A landscape with many valleys, sampled at points; each row gives a point and its height.
From any point a ball rolls to the lowest of the 2 points nearest to it. It stops when none of these is lower. Distance is the straight distance between rows; heights are no part of it.
z_818 height 669: [ 92  86 130  97  81 141 160 118  89 114  92 157  98 142 135 134 123 136
 126 168 155 118 114 183]
z_936 height 204: [101  91 126  73 123 126 123 145  71 131  98 142 106 123 140 120 178  91
 164 120 156 148 153  98]
z_851 height 278: [134 134 144 171 168 145 128  94 130 133 194  82 153 123 120 130 116 117
  93 127 100 132 126 110]
z_914 height 232: [138 190 126 144 171 109  98 112 133 128 156 107  60 169 135 147 160 140
 194 127  94 156 140 113]
z_839 height 705: [159 123 143 112 134 119 162  97 144  95 137 124  19 176 105 152 135 160
 175 143 126 128 153 192]
z_674 height 303: [123 147 140 129 169  78 126 107 120 175 130  98  64 161 194 108 185 128
 159  83 148 122 142 131]
z_234 height 349: [102 105 106 217 153 123 124 208 184 121  90 140 177 135 137 107 201 123
 130 158 189 167 147  74]
z_700 height 438: [108 178 144 141 134 130  63  96 159 136 137 129 117 170  75 130 126 199
 136 133 119 109 137 170]
z_652 height 239: [179 110 139 125 118 147 138 101 102  71 112 103 132 172 134 162 118 125
  93 127 101 115 121 220]
z_786 height 112: [130 136 143 100 105 138  74 182 103 102 132 173  85 113  98 132  80 144
  92 150 134  86 107 144]
z_66 height 34: [121 123 125 112 118 125 122 139 128  68 139 211 105 186 131 126 118 169
 151 190 145 103  98 139]
z_834 height 445: [152 128 173 105 150 101 133 114  96  85 166 118  87 125 117 139  94 148
 114  93 100  79 138 172]
z_512 height 412: [152 141 111 191 102 171  84 151 133 109 130 118 172 114 107 123  94 111
  99 158 164 114  86  63]
z_535 height 426: [ 81 143 103 168 109 131 109 120 182 169 116  85 120 214 115 108 123 182
 175 148 106 153 121 125]
z_616 height 380: [113 143  98 141 161  65 133  82 140 191 101  65  91 144 185  99 169 132
 129 119 129 136 145 126]
z_941 height 252: [156 138 143 130 143 136  73 147  83  99 168 116  89 134 127 120  95 113
 121 117 107  74  91 113]
z_648 height 141: [138  79 128 162 158 166 185 147 194 154 173  83 179 164 152 115 141 124
 154 170 116 151 125  74]
z_876 height 140: [165  95 140  22 134 100 175 128 110  95 114 142 148 111 132 118 124 112
 118 117 126 133 161 146]
z_495 height 358: [146 183 131 177 132 131  83 117 106 148 148  99  89 144 145 144  87 131
 115  90  92  85  80 122]
z_915 height 68: [ 97 126 116 107 107 110 154 152 152 159  86 164 172  62 103 110 149 115
 110  98  98 183 166 168]
z_886 height 452: [115 154 143 149 162 126 155  99 155 200 116  83 145 130 139 115 119 136
 131  83 149 107 129 146]
z_227 height 533: [129 148 135 126 109 157 114 125  68 148 116 162 102 171 150 159  75 113
 136 103  89 103 108 154]
z_276 height 207: [171 128 131 101 115  94 169  71 114 112  99 110 110 172 153 137 134 127
 112 111 109 133 156 236]
z_339 height 210: [131 166 122 109 157  90 141 115 101 132 126 114  56 134 188  89 157  94
 187  77 105 139 140 124]
z_280 height 618: [140 126 140 101 122 114 167  83  78 157 140 178 151 142 178  99  82 123
 116 103 129 108 141 174]
z_101 height 64: [130 124 126 111  82 122 101 160 127  72 137 182 118 151 104 143  83 173
 105 193 134  98  90 126]
z_198 height 482: [121 128 132 161 137 123 133  99 186 153 116 117 156 206 110 143 133 209
 160 147 126 138 160 143]
z_134 height 513: [170 117 143 130 132 112 141  93  80 125 158 131 105 140 144 129  78 174
  79  89 119  84 134 206]
z_575 height 194: [132  97 118 145 135 171 154 115 179 143 139  58 130 163 143 143 120 119
 146 158 132 155  88  71]
z_25 height 346: [120 127 135 135 140 140 187  91 156 182 144  91 151 108 137 148  91 137
 100  91 109 115 119 183]
z_87 height 574: [140 144 134 122 107  89 160  90  99 169 122 138 115 146 156  94  60 152
 100  83 120  84 135 193]
z_502 height 293: [137 151 117 152 130 139 100 140  96 129  73 132 146  87 139 115 161  56
 121 124 185 120 127  92]
z_794 height 66: [129 120 127 110 139  92 170 128 156  67 164 187 109 201 149 115 133 160
 165 174 139 115 114 104]
z_525 height 110: [119 115 104  57  85 115 158 148 117 119  93 164 149  73  99 130 152 120
 126  90 119 160 141 139]
z_458 height 337: [165 162  97 174  98 170  92 144 130 128 140  95  91 168 110 103  60 115
 116 155 110 116  94  70]
z_370 height 398: [128 113 101 152 133 132 143 103 101 210 100  86 123 128 198 151 131  91
 138 119 142 143 122  86]
z_532 height 266: [144 170 142 150 150 128  74 164 126  75  79 142 147 100 100 130 163  80
 130 126 176 127 122  67]
z_208 height 658: [ 76  62 122 107 116 157 167 113 113 143 136 129 137 127 150 128 127 117
 140 164 134 140 125 142]
z_739 height 345: [144 198  89 204 130 142  65 117 161 157 113  59 101 174 114 104 140 130
 142 136 114 137 123 111]
z_913 height 292: [101 146 129 156 128 102  98 145 159 102 114 167 149 140  60 127 190 146
 149 144 144 172 159  77]
z_313 height 327: [116 141 136 120 126 119 116 157 122 162  90 141 159  69  96 107 152  81
 105 107 187 125 160 108]
z_842 height 234: [125 139 120 154 167 132 117 119 139 134 152 119 119 189 146 140 143 129
 172 125 102 142  95  95]
z_306 height 498: [145 163  92 125 142  90 160  71 114 150 138 112 129 107 202  72 125 105
 112  86 123 152 124 109]
z_837 height 265: [ 90 101 140 109 116 114 113 151 133  63 122 182 115 143  96 121 186 158
 185 147 159 174 166  90]
z_892 height 367: [ 77  81 120 161 124 133 117 193 162 138 119 148 149 122 150 125 176 133
 131 176 187 160 120  80]
z_783 height 93: [146  86 111 110  61 127  89 147  75 113 109 158 150  92  97 174  90 156
  76 121 122  98 125 165]
z_89 height 740: [140 138 134  76 139 109 151 104 139 154 126 125  21 167 130 123 159 163
 175 117  95 124 153 179]
z_413 height 173: [103 115 149 120 136 167 132 148 113  80 135 140 164  93 120 148 122  97
 155  98 117 129 101 112]
z_514 height 167: [123 127 158 145 167 135 144 134 144  84 167 133 158 181 137 149 131 122
 158 151 108 144 120  75]
z_866 height 331: [162 103 110 158 134 165 119 113 111 106 184  87 178 105 102 121 110 104
  90 144 105 130 117  76]
z_682 height 566: [142 204  83 125 123 116  68 120 147 157  83  88 146 119 135 121 152 137
 140  63 121 134 139 133]
z_450 height 240: [112 151 112 123 129 165 104 183 143  94  96 147 131 131 107 131 157 106
 161 135 173 141  96  63]
z_286 height 359: [111 121 128 131 133 138 114 130 111 158 115 135 116 128 173 155 139  98
 134 151 160 122 100  75]
z_882 height 165: [132 111 113  83  84 132 146 147 132  77 111 154 131  55  76 180 141 144
 123 105 131 146 129 167]
z_604 height 356: [153 157 141 101 154  82 128  89 104 107 170 106  95 101 131  83 118 128
 105  79 109  98 131 142]
z_411 height 315: [111  88 137  97 127 164 150 182 127 185 116 159 181  75 155 100 160  98
 123 143 133 144 188 156]
z_219 height 160: [ 97 144 116  94 111  89 107 117 114  98  99 130 125  65 122  96 180  87
 129 118 142 154 143  93]
z_257 height 277: [ 96 105 167 127 113 171 114 150 112 145 140 163 218  86 133 124 115  94
  98 162 107 133 151 140]
z_520 height 668: [103  44 123  97 109 160 173 144 136 101 119 146 144 111 104 141 150 122
 122 183 131 158 147 157]
z_99 height 344: [136 147 151 142 131 101 120  78 130 128 136 119 113 177 108 158 116 194
 119 134  96 103 136 198]
z_448 height 209: [ 98 142 125 123  93 162 116 174 137  91 120 163 156 101  78 160 127 123
 147 108 134 137  71 105]
z_427 height 332: [143  72 148  86 138 157 206 153 125 187 129 157 166  92 178 127 127 101
 138 128 146 127 169 145]
z_967 height 245: [168 116 109 192 158 168 140 114 180 139 126  60 162 154 128 130 108  96
 104 172 128 130 119  66]
z_683 height 179: [154  90 158 120 154 142 114 131  73 108 174 124 176 134 115 160  83 151
  85  98  87 111 125 152]
z_308 height 213: [135  97 139 137 110 162 123 157 131 112 155 154 167  81 111 166  96 146
  88 157 156 107 110 121]
z_482 height 109: [139 173 136 120 155 106 105 115 104 104 162 114  66 143 145 129 140  97
 183  89  74 128 118 119]
z_309 height 347: [152 100 112  79 106 130 205 135 120 148 115 177 162  76 175  94 112 108
 127 100 166 143 134 117]
z_737 height 782: [111 139 142 102 144  67 146  78 138 155 124 128  69 144 154 144 154 170
 148 113 115 136 153 185]
z_278 height 115: [ 96 145  97 125 118  88 121 142 148 126  92 130 147  44 101 106 184  94
 121  69 122 175 137 126]
z_498 height 828: [116  92 179  89 182  74 176  91 136 144 147 110 105 125 167 147 144 136
 127 123 122 109 145 173]
z_601 height 564: [120 127 122  85  93 152 111 157 102 134  79 174 121 127 117 147  94 102
 144 130 112 115 111 140]
z_196 height 324: [101 128 131 201 158  98 121 169 193 144 113 138 160 134  93 127 195 125
 125 129 134 184 165  88]
z_292 height 385: [ 64 110 129 163 117 123 114 158 181 132 122 163 166  84 113 109 184 130
  96 177 157 152 118 102]
z_206 height 421: [129 176 107 173 151 114 113 105 186 156 104  57 109 121 107 142 162 146
 151  93 169 115 111 109]
z_175 height 313: [141 131 152 126 140 141 104 115 109 118 157 144 100 138 123 143 108 114
 120 151 154 102 100  82]
z_335 height 190: [144  86 152 136 132 178 165 122 136 125 194 140 149 115 112 133  95 144
 122 177 143 122 134 124]
z_347 height 233: [129 113 127  67 146 100 139 138  87 131 103 118  69 130 182 113 170  85
 183 102 125 151 133  87]
z_899 height 425: [108 137 132 137 102  90 115 144 122 140  76 176 158  93  63 156 114 151
  82 102 122 122 151 173]
z_325 height 108: [116 110 156 120 142 111 148 148 153  57 168 160 136 160 145 120 138 127
 147 183 157 142 112  63]
z_630 height 467: [129 184 126 141 139 125 102 105 106 185 124 116  93 180 148 138  87 125
 136 120  84 115 132 137]
z_240 height 238: [122 109 165 103 152 161 125 148 102 119 167 134 190 116 139 165 113 112
  92 155  85 124 135 137]
z_796 height 434: [152 135 144 123 160  98 171 108 157 147 162  81 169  84 144 121 101 149
  86  80  81 112 138 169]
z_494 height 138: [158  67 118 104 116 134 104 155  60  94 143 132 157  91 132 138  83 148
  89  86  92 106 121 162]
z_524 height 158: [123  98 117 126  86 133 104 149  99 143 137 168 198  35  85 162  97 148
  69 121 138 106 138 127]
z_800 height 196: [140 123 143 135 168 136 163 106 113 140 164  98 158  86 152 108 121  74
 101 120 121 112 134 120]
z_250 height 446: [117 168  93 118 127  70 120  64 141 198 132  93  97 121 185 103 131 137
 107  92 100 136 114 137]
z_253 height 128: [118 114 144 126 147 170 158 149 143 115 151 129 153  58 136 131 140  86
 124 152 137 134 127 109]
z_693 height 505: [129 187 116 155 154 112 115 105 152 169  98  58 125 142 153 141 132 109
 135  72 130 118  98 139]
z_874 height 524: [113 194 120 111 126 113  57 123 142 145 118  84 137 129  96 119 120 176
 125  90 101 111 116 157]
z_511 height 682: [ 95  75 130 114 103 135 141 150 155 120  87 161 152 126  95 153 175 159
 113 183 160 166 178 159]
z_926 height 319: [129 150 122 195 147 119 142  93 199 135 164  86 141 124 120 141 147 166
 143 115 141 134 106 109]
z_88 height 431: [170 145  96 177 115 157 116 150 150  56 120 117 145 126 114  93 138 107
 126 170 172 130  94  60]
z_75 height 221: [109 125 132 195 149 141 167 103 203 148 182  79 182 154 134 116 132 153
 139 147 109 139 127 103]
z_552 height 386: [ 95 171  89 225 120 134  81 125 180 163 110  80 122 198 144  85 134 162
 167 132 145 140 124 106]
z_563 height 237: [104  98 144  85 109 130 112 119  89  90 138 167 100 138  94 130 148 113
 177 154 133 142 150 112]
z_615 height 274: [180 132 140 150 122 121 120 102 121  62 138 119 104 211 117 174 113 184
  96 159 117 103 134 201]
z_501 height 681: [147 104 122 100 113 136 156 108  88 117 106 134  54 163 133 143 116 126
 158 140 140 112 131 202]
z_902 height 391: [134 149 108 160  98 154  68 197 133  90 139 159 130 118  97 128  93 142
 107 154 159 105  67  64]
z_947 height 370: [141 177  80 151  76 161  62 187 120 111 145 134  81 124 109  91 100 129
 119 171 132 115  73  69]
z_517 height 183: [151 151 129  91 112 155 100 164  94 117 149 126  45 107 112 101  92 115
 123 133 118 102  92 135]
z_417 height 300: [ 65  93 136 149 116 177 119 167 134 188 111 155 205  73 130  88 147  87
 122 166 135 146 186 130]
z_696 height 295: [164 152  97 200 141 147 105  91 148 132 133  66 117 168 121 109 107 110
 113 135 113 120 105  85]
z_115 height 186: [136 125 142  49 118  64 145 132 118  70 123 137 117  61 138 112 143  96
 128 111 129 151 162 105]
z_681 height 580: [ 94 116 121 111  88 165 125 177 139 147  62 170 145 149  99 161 117 143
 152 138 146 134 124 133]
z_185 height 641: [111 102 127 105 131 128 152  92  80 158 132 140 119 131 149 101 120 103
 150 110 117 132 140 139]
z_477 height 268: [168 156 121  69 125 108 127 115  91 144 148 129  66 127 145  83  87 129
 114 105 101 106 118 151]
z_558 height 253: [135  87 158 155 137 165 182  99 136 165 153 123 149 132 132 153  85 121
 119 130 118 117 142 150]
z_541 height 376: [ 97 150 149 147 128 106 112 152 149 158  86 150 135 103  60 122 139 129
  86 107 147 138 143 126]
z_850 height 174: [187  96 141  73 128 103 188  86  87  90 110 125 136 141 133 130 121 115
 123 122 120 132 177 193]
z_982 height 214: [153 100 119  89  86 146 141 136 124  74 122 173 114 110  97 189 136 151
 140 156 142 137 117 132]

For each start below, name the point where the ball stops.
z_535 | z_648
z_874 | z_876
z_512 | z_648
z_541 | z_253
z_839 | z_66
z_520 | z_66
z_892 | z_936
z_601 | z_66
z_427 | z_783

Call two points neighbours if one is among the 2 nearest of the other. Go from one point of each pair to the other, from neighbour to neighbour, staying as low as possible. Name the highest point that can't be avoided.
z_783 and z_335 | z_308
z_936 and z_482 | z_347
z_915 and z_876 | z_115
z_482 and z_66 | z_842
